The views of a scene show one set of named points, each view turned or mirrored, shifted and resized as a whole, with a little noise and some points left out.
In the rows, zero is written as 128.

Scene 1
View 1
k648: [117  88 116 140 135 106 198 152 114 108 173 148 167 120 110 152 102 125
 128  99]
k212: [142  71 118 135 139 128 157 136 120 112 156 136 151 120 129 140 114 112
  99 105]
k123: [101  94 117 138 154 107 215 150 125 100 168 159 187 116 116 171 100 117
 110 118]
k281: [155  68 118 130 142 146 137 143 119 109 134 117 133 124 140 123 110 116
 110 102]
k604: [167  64 120 126 128 153 124 149 105 121 120 101 108 130 139  88 110 122
 139  87]
k519: [149  74 115 147 124 118 150 149 108 116 177 136 134 124 114 135 115 133
 120  79]
k972: [123  80 127  91 143 153 186 152 107 121  67  98 129 125 147  67  91 105
 183 122]
k937: [133  81 120 126 123 123 174 157 104 120 139 120 131 125 118 101 101 127
 167  86]
k336: [147  62 124 105  96 127 162 143  81 142 114 105 104 130 117  51 109 117
 196  86]
k146: [163  79 113 148 132 138 132 170 109 110 158 111 118 129 122 122 104 143
 135  64]
k733: [167  43 124 109 126 152 119 111 110 127 110 111 123 122 149  88 126  93
 106 121]
k938: [148  63 120 126 132 132 149 126 114 117 145 133 145 122 133 125 119 107
 104 112]
k844: [ 96 110 114 145 185 126 218 173 147  81 151 146 195 114 135 190  82 123
 103 119]
k891: [143  83 121 120 161 161 150 159 126 103 100 104 133 126 153 110  96 116
 125 109]
View 2
k648: [131 120 102 119 137 129 113 139 144 155 133 120 124 132 108 152 132 118
 135 151]
k336: [136 108 118 126 115 124 151 152 122 117 121  97 100 173 163 165 124 138
 159 115]
k519: [113 117 116 126 145 147 130 134 128 145 137 130 122 140 133 158 132 121
 131 138]
k733: [102 126 152 147 117 142 143 130 121 109 143 101  96 124 141 151 132 137
 144 114]
k844: [140 133 100 136 131 109  89 125 163 153 147 116 131 113  88 137 137 109
 111 155]
k212: [108 123 127 131 137 145 126 130 133 143 141 121 115 121 119 151 135 123
 135 140]
k938: [110 125 134 136 128 141 130 129 131 132 142 112 109 124 125 150 134 128
 137 132]
k146: [118 114 114 136 143 136 132 129 124 130 141 131 124 155 151 158 129 119
 118 123]
k937: [137 117 111 132 125 120 128 139 135 129 133 110 115 155 141 157 129 126
 134 126]
k123: [133 127 105 122 134 125 104 135 155 160 136 115 124 116  93 147 135 117
 133 158]
k281: [113 125 131 145 130 134 128 126 128 124 145 116 113 131 135 150 133 123
 125 124]
k972: [150 123 120 144  96  96 127 143 141 105 132  78  99 153 143 148 126 134
 145 111]
k891: [125 125 126 152 121 117 124 124 133 112 148 110 112 140 143 147 129 122
 118 114]
k604: [117 119 131 145 125 132 142 131 121 112 142 113 109 151 157 155 128 128
 130 112]
View 3
k938: [126 120 116 133 143 122 113 130 110 138 120 123 113 121 122 153 142 123
 142 149]
k604: [107 106 119 146 142 130 103 140 120 126 119 127 110 128 119 119 133 135
 123 132]
k336: [ 99 132 126 165 131 152  91 150 141 118 153 152 119 112 116 124 119 161
 133 113]
k281: [121 108 113 131 146 116 115 131 113 137 112 118 110 124 121 143 144 124
 136 148]
k123: [138 145  79 109 141 113 135 116 122 167 142 126 111 110 118 205 150 122
 176 160]
k733: [130 112 154 153 139 113 101 136 107 120 102 115 122 115 123 129 147 142
 130 148]
k844: [136 133  54  93 148  91 150 111 130 184 135 112 107 117 111 209 163 124
 181 162]
k146: [102 107  92 128 146 141 113 136 113 137 127 135  97 133 121 137 125 106
 126 136]
k937: [107 124  96 137 139 132 112 139 137 141 144 137 108 120 113 145 131 141
 142 129]
k519: [120 125 101 125 141 146 115 132 103 140 131 139 103 124 126 161 131 101
 141 148]
k212: [131 123 110 123 144 119 120 126 107 145 120 122 111 118 122 167 146 116
 148 155]
k891: [111 103 100 136 147 107 116 136 130 140 113 115 110 127 112 128 144 142
 132 134]
k972: [108 122 111 160 134 104 110 143 165 138 140 123 126 109 103 125 144 193
 143 116]
k648: [126 143  84 116 139 131 127 124 120 158 149 136 108 112 119 190 139 117
 165 151]
View 4
k212: [132 129 120 128 142 148 125 130 127 125 129 133 130 117 143 105 127 132
 132 125]
k146: [116 117 103 123 137 140 139 107 132 126 138 137 107 126 149 122 123 151
 116 131]
k281: [122 111 133 129 134 143 128 128 134 125 144 132 124 134 153 118 127 133
 131 128]
k123: [162 155 105 136 157 167 122 124 121 118 106 126 144 111 128  96 127 138
 136 125]
k937: [138 127 117 138 141 161 137 104 135 122 141 134 127 131 147 128 114 146
 113 145]
k891: [133 110 124 133 135 148 131 116 144 119 144 122 126 150 154 129 125 148
 131 130]
k648: [148 150 102 132 153 163 130 114 122 122 115 136 133 109 132 104 121 140
 124 132]
k938: [129 124 131 131 140 149 124 134 129 127 136 137 131 121 147 108 125 127
 131 130]
k336: [124 122 138 146 135 164 145  98 138 130 163 150 126 132 157 144 103 138
  91 166]
k844: [173 152  95 133 159 164 120 120 130 111 100 110 145 128 129  99 135 151
 153 113]
k604: [116 106 130 131 131 144 136 115 139 126 154 137 117 138 158 131 118 140
 116 140]
k519: [123 129 108 125 142 146 134 116 122 128 130 143 116 110 141 108 123 137
 117 131]
View 5
k844: [ 95 160 132 129 114 123 109 105 138 141 113  99 134 110 119 132 135 154
 100 103]
k972: [105 121 131  83 150 110 140 142 121 131 146 118 159 165 137 130 110 146
 118 113]
k519: [134 143 124 121 123 107 136 129 120 111 120 127 117 116 115 154 106 130
 121 109]
k604: [127 123 128  93 141 107 146 138 120 116 130 137 140 136 120 165 101 134
 136 120]
k891: [112 129 129  94 137 115 134 129 128 128 127 127 149 133 121 159 113 143
 132 123]
k733: [131 129 134 104 162  89 145 135 122 134 142 133 143 125 131 167 104 139
 150 108]
k212: [125 146 130 122 136 103 130 123 126 127 126 121 127 112 121 154 113 138
 126 106]
k336: [132 117 122  90 142 102 153 156 109 104 144 133 134 162 132 136  94 127
 119 110]
k123: [111 160 129 135 121 109 116 116 130 132 124 102 121 114 123 127 124 145
 101  95]
k281: [123 137 130 108 140 106 135 126 127 128 127 127 137 120 121 162 111 140
 133 115]
k648: [119 151 126 125 118 110 125 127 123 120 125 111 119 125 124 127 115 138
  99  98]
k146: [128 132 123 102 121 117 140 132 122 109 115 135 126 124 111 163 106 131
 126 122]
k937: [120 132 125 100 128 114 138 136 120 114 129 124 134 142 123 140 108 137
 114 113]
View 6
k891: [151 114 125 106 140 101 156 139 151 116 142 131 129 160 105 163 102 154
 142 104]
k519: [125 102 148  86 136 109 149 137 171 150 118 126 129 120  97  97 103 133
 107 103]
k123: [137  62 192 143 137 162 126 131 132 119  79 126 139 134  80 125 102 111
  85 140]
k281: [139 109 134  90 143 113 152 130 161 134 130 114 121 150 106 147 115 148
 128 107]
k733: [142  96 117  77 132 109 155 111 170 139 150  73 107 144 105 165 136 174
 152  92]
k336: [161  71 111 113 104  61 174 142 163 126 170 115 128  99  91 111  95 200
 146  61]
k938: [135  89 143  92 137 124 144 121 163 143 122  96 117 135  99 137 122 147
 122 107]
k212: [131  92 155  97 140 130 143 125 160 142 112 109 122 135  98 130 116 136
 112 116]
k604: [147 115 114  87 132  84 165 137 168 133 152 119 123 140 107 139 107 168
 144  85]
k972: [177  67 120 153 114  88 163 138 132  90 162 118 130 136  89 173  96 197
 157  86]
k937: [150  88 135 120 124  93 159 145 152 120 138 137 135 123  92 122  91 160
 127  93]

In a view up to two points have been moved. Name them for each view, in the order of its rows, or write none.
view 1 -> k937, k891
view 2 -> k212
view 3 -> k938, k844
view 4 -> k281
view 5 -> k648
view 6 -> k123
